Points on a hilly landscape, in no order, each with its height.
A ball rolls from a point to the lowest of its 6 nearest points, and stops where none of them is lower. Distance is the straight distance between rows; heights are no part of it.
dib: [157  89 141  68 101  99  87  98 119 146 144 157 152 177 162 115  93 177
 149 101 160 178 205 109 122 107]  h=40.0
nunoz: [159 158 169 118 131 116 109  16 191 140 157 118 154 133  85  84 191 141
 147  93 202  80 186 144  94 102]  h=21.6
Geme: [130 137 114 133 157 147 152 119  99 124 156 125 133  95 147 119 102  61
 117  53 146 111 135 116 122 104]  h=26.7
Zisi: [110  53 103  87 132 151 130 164 108 119 160 138  75 195  90 113 108 162
  92  97 144 134 148 164 187 140]  h=48.7
Dufe: [116 121 148 183 144 151 153  80 158 135 147 103 112  99 122 137 139  81
 145 109 148 116  93 147  80  93]  h=27.9
lele: [146 139 136 110 114 145 111 160  93  87 108  95 123  81  67 132 165 132
 166 175 118  89 125 154 165 126]  h=47.9
tid: [138 115 115 151 121 119 143 156 130 131  73 112 117  74 133 149 143 158
 165 177 106 119  93  89  98 154]  h=24.9
Tedap: [ 92  98 100 147 118 133 137  80 109 141 163 151 202  93 121 166  77  68
 128 113 184 159 116 178  41 124]  h=44.7
Piv: [116 200 159 167 137 152 130 155 126 116  76 112 120  73 100 136 188 152
 149 204  87 121  64 121 152 140]  h=16.1
Tunub: [121 168 120  89 132 110 110 144 182 109 126 114 102 132 111 108 190 179
 102 153  70 110 148 119 195 134]  h=26.8
venu: [175 159 143 137 148  78 143 115 174 127 133 133 105 123 152  79 152 168
 122 102 110 144 161  75 141 125]  h=56.3
kaso: [178 126 140 113 128 103 108  77 137 169 102 160 166 129 173 157 103 158
 140  79 121 174 100 105  81 126]  h=49.8
vome: [122 172 124 156 144 152 153 131 128 125 125 105 126 101 129 140 141  93
 137 111 119 110  96 113 120 129]  h=26.9
Nezo: [160 169 136 139 158 139 162 102 154 135 157 140 135 131 144  88 137 109
 128  76 148  94 152 115 134 112]  h=40.7
dorol: [156 105 125 109 124 109  95 115  97 104 149 123 142 127 122  81 148 100
 143 102 183  83 211 161  99 101]  h=55.3
duzu: [146 164 138 181 132 103 127 142 165 130  71 133 112  87 138 160 173 135
 135 125  85 107 102  44 117 123]  h=48.2
Faten: [137  95 114 152 129 104 147  52 175 155 139  97 120 114 126 120 134  96
 176 126 174 101 125 142  47 109]  h=33.2
fakun: [189  89 155 119  94  91 121  87 146 160 118 130 162 143 163 123 117 140
 148  76 146 151 161 102  68 122]  h=47.7
relap: [114 154 116 155 128 124 141 156 100 118 125 106 124 101 124 148 132 138
 154 163 108 117  91 115 130 127]  h=23.3
rit: [173 166 129 107  99  98 135 101 179 103 115 119 117  96 105 111 182 152
 142 129 129  99 155 121 138 126]  h=39.8
fip: [109 103 132  83 111 109 123 137 137 160 159 134 102 168 147 124 110 203
 116 113  98 196 154 119 159 148]  h=20.4
ral: [114  79 124  94  92 106  97 150 130 121 135 124  70 153 113 120 152 192
 123 164  92 130 149 119 176 140]  h=29.0
vep: [100  87 115 104 139 154 104 130  82 109 170 171 138 212 138  82  74 105
  90  96 155 178 182 168 133 147]  h=35.5
budo: [114 110 141 146 169 131 124  39 176 139 192 126 153 146 130  60 176  71
 160  91 198  77 182 177  58 102]  h=34.1
gul: [118 109 115 154 122 123 143  99 120 123 140 125 170 112 141 131 112 103
 128 103 155 126 118 143  57 110]  h=45.2
vop: [160 135 142 103 124 120 102  71 156 128 147 144 140 151 131  80 135 123
 136  81 191 118 175 120  97 116]  h=41.8
dur: [160 135 143 148 109 107 153  99 151 153 102 112 133 106 146 174 138 147
 164 109 118 122 107 117  77 121]  h=35.6
Fipu: [161 123 145 139 129  71 134 104 149 111 112  97 114 101 110 109 166 166
 150 133 127  89 141 107  89 120]  h=35.4
Fiz: [166 118 132 124 144  96 135 101 158 142 127 102 131 114 160 104 137 145
 136  54 156 106 146 104 108 119]  h=48.3
kere: [ 81 146 108 129 144 173 125 193  90 121 137 141  95 151 105 127 131  92
  89 155 105  92  85 118 177 123]  h=35.1
luve: [165 113 117 111 130 115 103 117 111 102 136 103 122 130 114  84 161 142
 128 114 142 100 170 131 112 135]  h=47.4
fab: [141 143  98 123 125 105 129 123 121 140 120 142 136 148 170 161  89 139
 110  85 107 189  90  80 115 124]  h=47.3
Felem: [118 102  97 100 114 150 109 152  55 123 144 143 171 120 108 169  70  86
 112 153 121 146 116 169 108 139]  h=34.7
pivas: [164 110 106 105  96  93 126 106 118 153 131 155 180 152 161 148  86 136
 129  99 126 211 137 119 102 131]  h=46.8
pigaf: [121 102 107 109 126 130 117 157 111 102 132 128 112 117  80 108 124  96
 121 147 142  58 177 194 152 136]  h=52.0
lofon: [158 108 135 114 117  84 138 107 142 172 119 148 160 150 166 141  76 153
 124  85 118 220 132 119 120 161]  h=48.1
gof: [106 129 122 152 141 169 150 129  80 131 123 116 138  70 102 173 113  64
 151 183 142 110  91 177 105 133]  h=28.7
Memok: [112 198 139 134 129 120 102 152 170  99 106 139  87 106 104 127 213 193
 119 210  51 102 103  88 194 128]  h=15.7
peme: [112 112  87 111 131 142 120 171  79 107 127 138 109 153 132 107  79  98
  98 117 129 159 124 127 139 148]  h=20.0
Bopir: [103 153 131 167 160 177 165 133 113 129 124 127 136  86 155 161 105  54
 138 131 124 111  81 143 121  87]  h=22.8
zezas: [140 106 128 125 116 141  93  77 111 118 150 133 164 163 144  96  96  96
 136  81 207 136 169 125  71 121]  h=51.7
dig: [139 156 147 123 153 145 108 100  95 122 152 144 139 152 136  90 118  70
 126  91 148 112 210 145 128 113]  h=51.9
Pefis: [211  85 159 132 102  78 113  65 171 123 120 143 157 162 141  87 138 188
 187  86 178 125 191 102  80 124]  h=49.6
tozu: [124 175 129 119 116 113 132 167 134 119 139 114 106 146 131 138 129 146
 109 131  95 127 121 103 176 126]  h=25.7
mezup: [146 124 104 135 136  90 144 127 117 133 133 133 145 177 149  96  84 122
 143  58 155 162 152  99 131 124]  h=48.5
Kubof: [164 121 114  84  91 108 131  88 126 150 134 145 160 190 178 128  88 175
 121  84 144 202 155 117 109 143]  h=39.5
fova: [ 66  93 107 101  86 148 122 156 110 147 158 133  94 153 109 141  99 148
 108 166 110 150 105 152 167 139]  h=40.6
bidi: [121 124 122  96 129 164 115 152  89 140 155 133 117 175 127 116  74  97
  96 110 126 145 172 157 151 123]  h=29.4
gab: [111 150 142 139 144 119 116 210 153 102 127 138  99 143 105 103 179 165
 133 175  89  91  91  80 198 112]  h=29.8
venos: [ 67 122  74 109 113 177 133 187  71 133 133 145 130 147  97 171  93 144
  81 203 108 161  65 156 161 148]  h=38.8
duri: [105 200 154  95 132 164 136 162 142  96 131 139 102 134 105 109 139 136
 107 171  97  77 141 124 207  94]  h=45.3
mibeb: [119 153 148 119 148 141 114 151 102 121 137 143 122 115 142 147 119  80
 110 138 111 110 135 177 146 116]  h=47.8
doruz: [166 107 118 146 128  79 154 120 123 172  76 163 161 137 166 153 109 154
 108  95  92 205 114  98  95 180]  h=38.7
Nere: [160 169 153 150 127 116 141 110 170 134 138 111 140 104 133 108 173 121
 143 111 129  64 126 128 123  89]  h=38.0
Vuku: [123 165 156 157 128 156 130 170 126  99  97  99 113  85 102 122 163 129
 135 196 107  89  82 121 171 107]  h=8.2
Fif: [120 140 123 136 103 148 126 155  92 107  85 107 110  92 114 142 144 157
 151 205 108 127  71 112 149 126]  h=16.7
neguz: [215 125 171 134 123  74 140  84 185 125  98 148 125 139 157  73 123 186
 131  43 140 135 185  99 144 130]  h=50.0
mel: [140 119 141 168 164 140 143  65 172 146 197 104 121 107 146 129 144  95
 143  91 175  88 121 165  85  77]  h=30.2
mogoz: [115 147  73 115 126 143 136 134  89 141 157 138 140 153 154 154  70 140
  93 143  88 192 112 115 141 150]  h=41.3
tesa: [144 134 150 132 152 143 124  85 109 145 145 134 159 142 167 104  69  92
 135  51 156 146 121 137 109 108]  h=37.5
Kipog: [ 94  54 133 110 123 133 132 144 147 130 142 127  60 165  96 118 130 208
 111 128  83 166 123 114 167 140]  h=35.7
rep: [152 130 141 101 130 132 107 107 115 115 130 106 126 152 138 109 122 121
 129  95 141 112 175 103 148 124]  h=37.9
pozaf: [100 150  75 125 124 136 134 151 113 126 123 147 165 101 123  97  66  65
  77  86 120 195  81 137 124 177]  h=49.1
Mefir: [130 123 127 152 102  86 131 167 135 130  62 119 109 103 122 112 192 177
 136 214  76 116 123  82 113 180]  h=22.2
rula: [122 132 127 115 135 150 126 136 105 105 133 119 111 175 124  92  78 109
  98  75 142 130 148 135 179 136]  h=29.6
Suf: [143 119 132 184 135 111 158  66 200 174 104 102 127  95 130 158 189 163
 162 118 126 101 107 122  69 143]  h=39.9
niriv: [124 100 155 130 131 133 129  39 166 168 177 114 156 126 133 156 121 107
 147  94 181 137 144 163  64  89]  h=41.5
met: [131  95  88  97  99 116 128 116  95 150 123 115 153 102 122 158  99 143
 137 132 145 177 111 114 102 151]  h=37.7
dete: [122 197 151 125 157 170 139 146 120 134 142 126 116 127 137 112 147 112
 106 106 115  79 150 124 174 122]  h=53.1
ruf: [109 141 161 140 108  90 114 170 171  90  74 137 105 114 110 136 212 188
 134 205  82  99 102  79 162 155]  h=23.1
Gezol: [ 99 120  84 135 144 154 135 152  74 133 129 133 161  75 123 142  84  69
 123 150 123 140  86 160  81 138]  h=29.5
lib: [110  76 117  87 117 136  69 137  79 103 171 148 158 173 131  93  79  77
 121 113 199 131 200 171  97 133]  h=42.5
Lur: [136 108  81 149 123 100 144 128 112 146 121 139 141 107 123 134 114 126
 118 108 117 163  86 107  83 156]  h=33.4
Tunu: [106 100  95  90 135 143 110 156  80 119 171 168 174 164 151 140  67  79
  96 108 138 190 128 165 124 150]  h=39.0
Laz: [138  99  88 132 123  97 141 118 112 102 114 111 139  93 126 131  98 116
 122 118 144 146 116 115  94 137]  h=40.4
gonep: [126 121 120 132 137 174 114 180  66  84  99 105 120 107  97 139 115 113
 161 178 148  91 118 160 149 145]  h=43.9
mugu: [ 79 167 121 143 152 180 115 223 101 109 100 151 117 109 101 124 156  88
 133 207  96  95  75 113 188 107]  h=38.6
segu: [109 107  91 139  92 110 159 162  99 125 100 125 113 142 129 168 112 179
 126 163  95 157  98  87 141 185]  h=42.3
zem: [180  80 122 138 127  90 142  86 172 181  83 148 161 120 179 146  89 135
 118  49 111 202 103  91  64 159]  h=48.0
tozev: [137 164 134 144 143 104 138  98 150 103 123 110 128  91 120 106 144 128
 131 135 130  71 142 130 108 110]  h=38.2
kesos: [170  88 140 143 113  79 133  77 168 162 103 120 149 109 156 159 124 149
 148 102 161 140 119 119  58 148]  h=42.6
bava: [138 153 147 128 132  99 123 157 172 114  97 111 108 109 121 124 186 172
 119 155  78  88 141  88 170 145]  h=29.7
Napag: [129  82  79  88 105 122 114 169  82 110 133 137 109 169  81 122 110 164
 111 135 117 112 153 171 156 123]  h=49.9
vek: [113 146 150 166 140 166 164 101 135 152 120 127 133  78 115 162 169  89
 157 162 137 106  78 162 120  93]  h=32.1
suvik: [144 162 145 117 124 101 150 122 143 161 104 139 120 133 169 172 155 170
 121 139  91 140 122  95 152 109]  h=59.1
rulu: [151 122 136  94 124 125 117  88 101 139 177 132 172 146 159 114  83  89
 124 122 174 137 169 132 110 106]  h=51.5
zazad: [121 143 104 134 122 164 116 170 113  77 105 121  91  98  74 105 165 136
 114 180 130  58 111 163 133 120]  h=42.0
mibot: [171 171 147 115 131  94 144  98 185 143 112 103 130 134 143 122 159 162
 124  91 107  98 170 100 126 126]  h=47.1
vegi: [ 93 144 102 130 133 142 132 169  65 118 134 118 127 104 136 163  82  94
  99 146  99 147 103 148 154 128]  h=32.4
Seka: [140 123 124 111 126 113 112  98 109 120 154 161 159 121 165 107  76 100
 112  46 168 179 149 132  85 118]  h=44.4
vilig: [135 130 114 141 113  99 143 164 133 125  98 125 108 135 138 127 109 143
 101 116 117 168 116  74 138 143]  h=42.8
ser: [145 140 115 134 109 133 169 120 103 148 125 114 141 135 135 166  94 113
 134 126 128 155  89 102 118 133]  h=44.3
Buzib: [152 149 143 162 137  81 143  90 181 126 108  99 118  80 115 123 206 138
 150 134 121  75 116 107  92 128]  h=37.4
pak: [116 139 140  81 124 125 110 146 147  95 130 106  85 162 121 111 135 155
 127 136 120  99 145 159 202 125]  h=24.3
fala: [109 133 127 142 134 163 112 182 110 113 128 131 125 114 108 139 141  93
 124 159 118  67 119 131 143 104]  h=36.6
mobo: [ 49 112  90 121 139 175 121 197  71 114 123 154 123 144 115 150 110  90
  83 174 124 132  76 137 167 135]  h=30.3
Nilo: [132 140 147 110 135 152 128  94 122 145 163 136 147 141 157 143  96  86
 139 115 143 108 165 132 100 115]  h=59.2
kog: [156  82 144 124 111 100 106 116 129 133 116 142 149 175 152  73 118 191
 137  95 168 171 189  98 117 152]  h=21.7
pap: [124 107 124 172 136 131 167 108 138 149 119 115 125  91 139 153 150  97
 157 138 137 115  80 128  81 124]  h=27.8
lupi: [160 129  87 126 129 123 135  89 122 135 133 173 192 112 159 125  72 115
 109  77 130 221  72 121  85 138]  h=51.8
tezav: [ 77 159 130 164 151 183 122 206  89 109  72 135 119 111  96 122 143 104
 128 179 106 124  49 109 133 131]  h=40.9
voruf: [113 110 141  93 140 148  78  92  96 136 196 171 189 144 147 113  83  57
 128  80 207 164 169 142  54 119]  h=48.4
pas: [118  94 119 103 118 114 152 146 137 133 151 131 117 186 152 101 105 161
 101 107 132 183 172 112 165 148]  h=5.0
Lil: [113  89  91  99 119 151 103 143  76 108 144 141 148 140 105 122  88 106
 116 133 150 125 168 157 130 135]  h=32.2
maz: [136 109  92 111 114 115 121 102  81 119 143 137 185 128 126 133  75 110
 114 101 162 182 136 127  75 140]  h=43.4
Zemas: [ 68 141 117 115 103 183 139 198  86 124 109 123  84 136 115 165 124 113
  98 197 100 143  88 152 196 126]  h=40.5
tibu: [130 162 161 136 160 120 125  87 171 119 158 109 123 113 106 119 166  97
 131 115 155  74 164 158 109  90]  h=35.2
rer: [154  91 133 170 154 121 162  74 163 151 102 132 127 119 144 163 116 123
 129  94 131 135  61 115  62 124]  h=45.8
Puni: [125 168 154 146 121 123 135 161 152 129  81 123 119 111 117 152 169 161
 136 169  78 126  86  91 144 126]  h=33.1
zevak: [127  85 111 124 101  85 138 140 113 132 122 128 111 162 136 128 116 183
 151 139 106 167 138 102 123 174]  h=41.9
Fef: [ 97 115 127 166 161 139 162  89 120 159 156 148 166 125 148 147 103  62
 123  97 153 150 102 142  71 118]  h=41.1
nit: [117 171 171 138 179 156 142  85 139 156 183 143 141 143 140 122 121  63
 146  77 134  95 176 162 126 114]  h=51.6
vogig: [107 112 129 120 130 176  87 178  76 128 119 149 117 141 119 163 116  91
 120 176 118  86 138 214 167 158]  h=59.4
rez: [128 126 124 127 108 116 136 161 139 109 102 118 114 117  95 117 183 174
 128 150 115  88 147 121 133 155]  h=35.8
Gogu: [ 93  87 125 174 149 166 171  89 167 163 152 117 129 104 119 147 156  73
 159 141 167  92  96 172  84 111]  h=27.7
sav: [119 160 141 161 158 163 119 167 136 100 118 105 117  47 102 103 184 125
 169 199 130  80  88 119 159 104]  h=13.5
Vori: [104 117 156 192 155 170 142 126 135 132 134 121 129  74 116 157 155  72
 151 170 157  71 131 197 108  96]  h=35.3
nidit: [ 44 100  95 143 115 130 141 161 115 137 102 125  81 144 117 166 102 165
 114 172  79 161  78  95 168 172]  h=50.7
fipi: [153  99  95 140 102  75 147 108 129 147  75 128 127 108 152 138 141 150
 132 146 112 140 131  91 102 181]  h=24.6
ver: [164 130 186 164 131 101 140  92 198 181  73 147 128  97 168 186 150 138
 138  95  79 111  82 111 101 145]  h=46.2
Zum: [190 132 156 124 136 103 138  49 182 150 124 114 141 136 152  91 161 139
 153  62 169  95 162 127  90 111]  h=37.8
remuk: [106 142 122 116 126 163 127 141  78  99 150 142 114 151 144 162 106  80
  93 107 115 152 124 153 145 136]  h=31.2
tuz: [151  88 156 102  95 120 134 140 153 124 131 130  90 181 122  80 128 195
 114  99 101 163 167 126 193 147]  h=21.8
poro: [124 165 147 160 136 104 131 158 123 100  57 134 123  61  89 132 205 180
 167 206 105 105  92 113 127 156]  h=19.6
Mov: [137 136 117 128 124 136 140 145 109 140 147 110 143 161 167 121  84 120
 104  94 137 159 126 128 162 113]  h=38.4
Mon: [144 141 161  80 109 101  91  68 133 138 151 155 167 173 138  90 108 150
 152 101 192 140 175 117 112 101]  h=53.0
Losob: [163 142 168 122 104  96 125 123 169 132 128 125 117 200 131 101 119 202
 120  87 101 172 181 116 158 122]  h=33.3
Zorit: [ 91  95  78 120 145 142 104 157  87 123 111 113 108 158 116 112  79 138
  89 126 114 165 117 125 161 148]  h=27.5
kiviv: [106 166 129 155 105 168 119 185 101 123  98 128 113 117 117 152 142 153
 140 201  78 147  56  75 186  95]  h=42.7
nota: [137 158 149 162 107 136 164 106 171 161  99 101 124  74 112 153 189 129
 171 156 129  93  90 129 112 103]  h=36.2
Purez: [124 133 127 158 153 155 120 128 158 112 158 125 121  67  75 105 159  68
 146 176 146  54 113 168 132 114]  h=41.0
pid: [138 118 124 108 141 136 108  90  89 140 189 181 189 163 165 109  56  85
 121  84 158 188 159 154 107 136]  h=43.3
fov: [103 128 138 141 104 127 127 183 132 148 115 121  90 151 135 153 154 176
 141 192  86 130  95  84 185 156]  h=45.1
Misi: [113 146 143  97 119 142 125 101  95 125 175 125 124 177 155  84  94 136
 126  91 159 173 187 133 147 118]  h=29.9
kogir: [130 137 167 156 183 161 143  77 163 118 184 116 127 102 122 109 168  83
 155 101 177  57 202 169  98  78]  h=40.1
zemap: [ 81 164 147 119 122 170 105 204 137  97 105 122 108 131  89 117 177 150
 113 180  94 108  87 118 208 106]  h=36.5
Naro: [133 134 138 152 152 135 153  52 159 178 165 120 142 131 148 173 139 103
 136 115 152 134 103 147 107  86]  h=34.6
Nofu: [102 166 175 168 140 180 108 166 112 123 103 127 106  98 119 137 147  78
 139 165 110 101 106 145 168  91]  h=24.7
laf: [154 148 135 109  94  91 133 135 152 117 113 102 121 113  95 132 170 179
 146 164  98 115 148 119 143 135]  h=41.2
Rida: [131 161 131 133 151 109 116 179 168  80 110 112 117  94  84  99 177 161
 141 198 100  73 103  88 175 148]  h=26.4
gosa: [113 125  98 158 155 154 142 145  99 127 118 124 114 109 137 116 116  81
 110 116 128 118  83 100 128 111]  h=11.8
kodiz: [151  78 106 100 100 101 106 139 110 113 120 109 114 148 105  93 134 170
 131 125 138 124 155 125 148 153]  h=40.3
regep: [201 119 166 142 136  65 116  73 216 145  98 122 145 127 148  87 173 185
 144  88 148 116 183 110 105 124]  h=44.1
pir: [114 133 108  84  87 120 134 149 111 120 137 111 120 151 130 151  97 132
 114 144 123 139 141 127 150 118]  h=46.3
dil: [151 149 163 121 131 121 107  75 112 143 172 135 145 143 133 112 107 115
 149 117 177  89 203 148  93 100]  h=57.6
fil: [139 125 137  68 107 142 116 116 120 131 177 109 116 187 139  97 106 153
 120 104 134 135 186 139 167 121]  h=22.0
paz: [119 149 145 107 114 110 132 151 148 108 137 121  85 155 138 108 139 163
 117 139  88 122 136 126 194 128]  h=5.9
popa: [124 129 123  86 109 147 114 138 103 123 163 125 121 162 133 115 124 123
 101 131 125 133 182 154 152 120]  h=34.0
boza: [134 100 107 125  79 105 132 161  97 121 101 113 107 131 110 147 132 154
 124 159 117 126 130 123 114 162]  h=35.0
Zed: [ 91 114  96  73 131 159 124 187 110 114 140 115 108 150 129 126 107  96
 102 122 111 125 154 141 172 121]  h=31.3
Tusip: [174  97 101 124  97  96 129 141 103 121 103 115 137 165 128 130 121 153
 136 118 131 161 155 122 104 149]  h=43.6
Momas: [110  84 127 126 143 131 122  67 127 155 184 151 186 143 153 131  98  72
 145  88 197 138 130 169  59 107]  h=46.6
luz: [129 124 167 147 138 129 159  57 224 181 122 126 147  93 127 182 151 156
 169  83 136 107  70 134  82 126]  h=44.5
zuk: [109 142 139  94 113 143  92 176 132  94 125 117 102 141  78 109 161 147
  91 173 124  59 173 181 191 119]  h=38.9
zopu: [108 176 151 156 137 158 153 114 141 162 128 132 125  90 154 185 136  72
 142 123 133 101  98 142 131  97]  h=30.9
rebal: [ 82 151 160 162 119 122 119 188 141 129  93 115  86 135 119 121 156 167
 125 199  71 129  85  45 181 137]  h=31.1
deda: [140  95 134 146 171 142  93  72 128 134 201 147 165 152 122  69 108  67
 170  80 206 129 182 144  46 116]  h=42.4
zun: [ 90 119  60 129 116 120 131 159  84 117  92 125 148 109 128 163 103 125
 110 178 107 148  62 130 137 154]  h=26.6
rap: [151 104 112 137 110 122 135 104 140 116 125 107 157 131 148 129 102 106
 153 101 152 144 143  91  84 130]  h=48.6
Mamis: [ 87  98  94 139 144 172 117 180  61 115  91 131 142  93 118 157  94  98
 106 169 127 123  80 146 124 153]  h=25.8
gope: [ 81 147 142 147 137 138 144 178 152 122  92 128  93 161 136 143 147 171
 106 181  49 141  89  71 177 132]  h=47.2
rinit: [ 64 124  72 133 114 123 133 167  99 120 111 144 129 137 112 152  97 132
  89 145  99 223  46 111 145 179]  h=35.9
mir: [ 94 158 144 210 158 159 154 151 159 117  97 111 118  89 108 138 168  85
 141 159 138  86  62 110 120 116]  h=17.2
leb: [133 115  97 104  92 125 120 156  93 126 118 132 136  87 105 183  97 147
 133 175 140 158  93 133 105 168]  h=32.3
dof: [140 108 119 166 111  94 149 118 125 148  64 128 117 103 166 176 129 159
 137 150 100 177  99  75 106 169]  h=29.2
piba: [137 170 157  99 135 146 110 145 129  64 133 144 136 116  94  96 159 106
 113 167 115  58 151 168 186 106]  h=49.7
makim: [170 141 149 154 144 121 154  74 165 171 146 125 136 121 140 172 120 124
 147  61 143 123  95 127  93  99]  h=41.4
Melo: [139 112 146 154 153 152 157  97 157 119 148 111 133 106 118 130 160  66
 161 116 149  87 124 136  99 110]  h=23.0
lekat: [107 119 124 107 114 122 131 140 114 139 149 142 113 180 126 165 113 165
 112 133  92 196 128 109 145 138]  h=30.0
Kod: [174 124 136 143 132  95 120  87 167 113 138 122 136 125 103  93 167 151
 158  97 178  78 155 134  96  89]  h=31.6
gelom: [122 129 132 108 106 107 125 159 118 131 119 109  94 141  98 160 135 171
 136 181  88 121 116 130 158 133]  h=42.2
duzi: [161 146 131 137 131  90 145 126 168 108 127 100 115 111 114 138 139 150
 117 122 112 100 134  97 129 151]  h=39.3
Begon: [110 171 160 144 146 127 136 111 152 128 133 107 113  86 115 145 155  75
 151 158 143  77 129 169 139  91]  h=42.1
lepi: [113 149 137 134 122 142 130 173 103 122 118 102  85 127 106 133 159 174
 114 195  99 110 113 126 178 113]  h=31.0
fam: [186  94 147 115 114  97 151 114 138 148 102 159 150 162 168  98  79 159
 152  41 166 198 167 109 117 144]  h=39.2
Saf: [ 75 114 115  88 142 166  98 187 138 141 138 119  59 167 104 118 120 151
  76 136 107 143 102 128 211 124]  h=50.1
gem: [104 137 132 129 133  94 132 170 192 117 123 144  73 156 111 102 192 188
  77 157  69 130 157  87 188 141]  h=34.8
zim: [113  91  88 148 149 139 107  90  92 116 157 148 198 115 122 137  97  53
 128  92 163 173 112 165  62 154]  h=44.8
geb: [159 154 160  91 125 126 122 101 122 133 136 104 145 107 139 150 133 118
 137 152 133 117 152 158 133 102]  h=65.7
gese: [130 100 132 141 148 120 175  67 185 171 149 125 144 130 137 170 138 103
 162  90 141 140  79 153  40 112]  h=40.2
vukib: [143  98  92 156 113 110 128 132  96 104 111 100 135  87 120 144 161 123
 148 139 147  95 114 142  93 129]  h=45.0
mebe: [111 153 135 177 132 128 132 181 132 108  65 116  92 105 120 123 187 168
 154 205 104 112  73  78 165 141]  h=21.3
Vono: [ 56  83  89  91 143 185 118 164 108 122 172 165  98 176 111 158  78 111
  69 116 101 178 101 191 178 141]  h=39.1
Ketor: [111 142 103 146 119 115 140 158 141 162  82 117 118 119 175 161 111 155
 127 134  81 168  67  66 117 168]  h=38.5
Rup: [ 77 147  64 111 158 144 139 161 102 123 143 165 176 121 158 134  70  78
  73 112  97 211  68 166 139 142]  h=44.0
nol: [171 103 142 105  98 107 105  89 136 163 127 165 174 163 166 101  97 183
 183  86 178 197 174  82  82 122]  h=38.1
ziso: [ 85  60  87  81 113 149  91 146 103 120 149 140 112 189  95 132 123 135
 122 140 141 131 155 188 157 141]  h=43.5
pigin: [145 155 154 140 130  84 124  81 173 140  82 108 131  87 159 144 154 147
 112 108  95 114 142  81 109 143]  h=56.8
sof: [111 107 137 107 111 172  98 168 100  94 145 137  95 165  94 119 136 107
 120 143 129  79 154 198 185 144]  h=49.3
Pibem: [175 182 171  99 135  77 133  88 156 117 140 122 147 142 120 108 176 171
 130  75 137  92 179 106 131  85]  h=56.2
zibo: [ 88  98 127  74 139 180  75 156  99 125 179 164 104 177 129 124  76 103
  82 111 142 136 175 209 180 175]  h=36.1
zemi: [121 209 163 128 132 153 132 128 160 118 134 134 114 105 121 139 146 123
 129 132 110 115 103 111 154  95]  h=47.5
fusu: [157 111  98 129 127  88 127 149 134 132 101 115 101 118 132 128 133 157
 118 144  91 123 130 104 129 156]  h=31.7
nar: [169 117 112 138 126 115 135  98 120 152 140 165 199 117 153 107  61 106
 117  73 168 222 131 125  65 143]  h=48.9
lagu: [139 132 108 120 126 101 126 100 109 133 133 147 180 127 164 155  76 119
 119 101 140 186 110 124  83 122]  h=47.6
fabi: [188 145 169 122 148 125 129  74 147 152 146 127 140 141 155 112 113 150
 155  61 138 141 163 108 105 123]  h=47.0
zanan: [122 112 133 135 153 146 140  85 108 128 162 118 150 121 133 108 111  84
 134 102 184 104 173 167  80  93]  h=51.4
zabe: [155 129 113 105 106  91 160 164 155 105 128 116  95 139 101  86 155 171
 111 149  93 123 168  93 161 155]  h=28.4
Gomog: [100  98  85 160 116 135 135 174  69 113  95 123 109 100  93 140 122 149
 126 203 121 120 106 120 130 152]  h=21.5
niz: [114 120 128 111 136 150 108 129  89 123 163 141 173 123 160 138 104  70
 131 125 153 111 162 185  99 130]  h=49.2
pape: [126 144 141  94 134 163 125 121  93 130 159 134 116 172 165 113  94 110
 101 103 116 140 159 160 155 112]  h=34.9
Bof: [ 96 130 172 115 158 137 106  72 141 130 180 139 152 128 126 111 140  57
 155 135 161  75 202 204  67 104]  h=46.9
vizi: [ 92 140 128 141 124 133 134 199 117 127  89 127  90 120 108 154 160 145
 122 198  78 115  79  84 167 136]  h=30.5
Medul: [159 158 141 136 147 104 117 155 165  90 119 117 104 113 103 111 152 135
 123 122 136  79 122 105 166 119]  h=44.9
tufib: [101 142 142 151 154 182 126 201  83 110  99 128 110  73 106 124 147  89
 137 207 116  93  86 171 175 121]  h=37.6
kuvim: [131 175 146 112 150 157 119 174 115  77 123 130 117 101 100  87 163 102
 103 163 116  67 149 176 191 110]  h=46.4
pef: [191 143 181 150 149  97 139  84 223 169  81 160 118 121 159 124 143 152
 126  44 114 122 129  95 114 143]  h=53.5
Dip: [107 110 104 132 119 144 121 163  83  88 106 101 113 133  99 148 113 130
  97 155 119 134 113 131 138 141]  h=28.0
feke: [155 139 145 134 128 100 133  67 173 135 112  98 135 103 123 118 172 154
 153 121 130  96 160 124  97 132]  h=37.3
zano: [ 82 102 150 117 121 141 122 146 153 146 170 127  43 164 120 145 128 187
 110 130  62 166 111 115 207 111]  h=44.2
kaba: [147 101 106 125 116 118 104  81 112 137 151 125 167 128 143 123 107 124
 154 115 189 145 156 127  65  99]  h=49.5

Call two points neighbours if one is among the 6 nearest of the other. Go from one point of each pair to the other, from neighbour to neighbour, staying as low as possible. Name the highest point that can't be avoided.
nunoz / Memok => budo
pas / Vuku => Tunub
Vuku / gosa => relap
Memok / fipi => tid
pas / paz => tuz
Memok / Vuku => ruf

For each start below, name the point where the ball stops.
Zemas => Vuku
rulu => gosa
nar => gosa
kuvim => Vuku
Felem => Vuku
nidit => Vuku
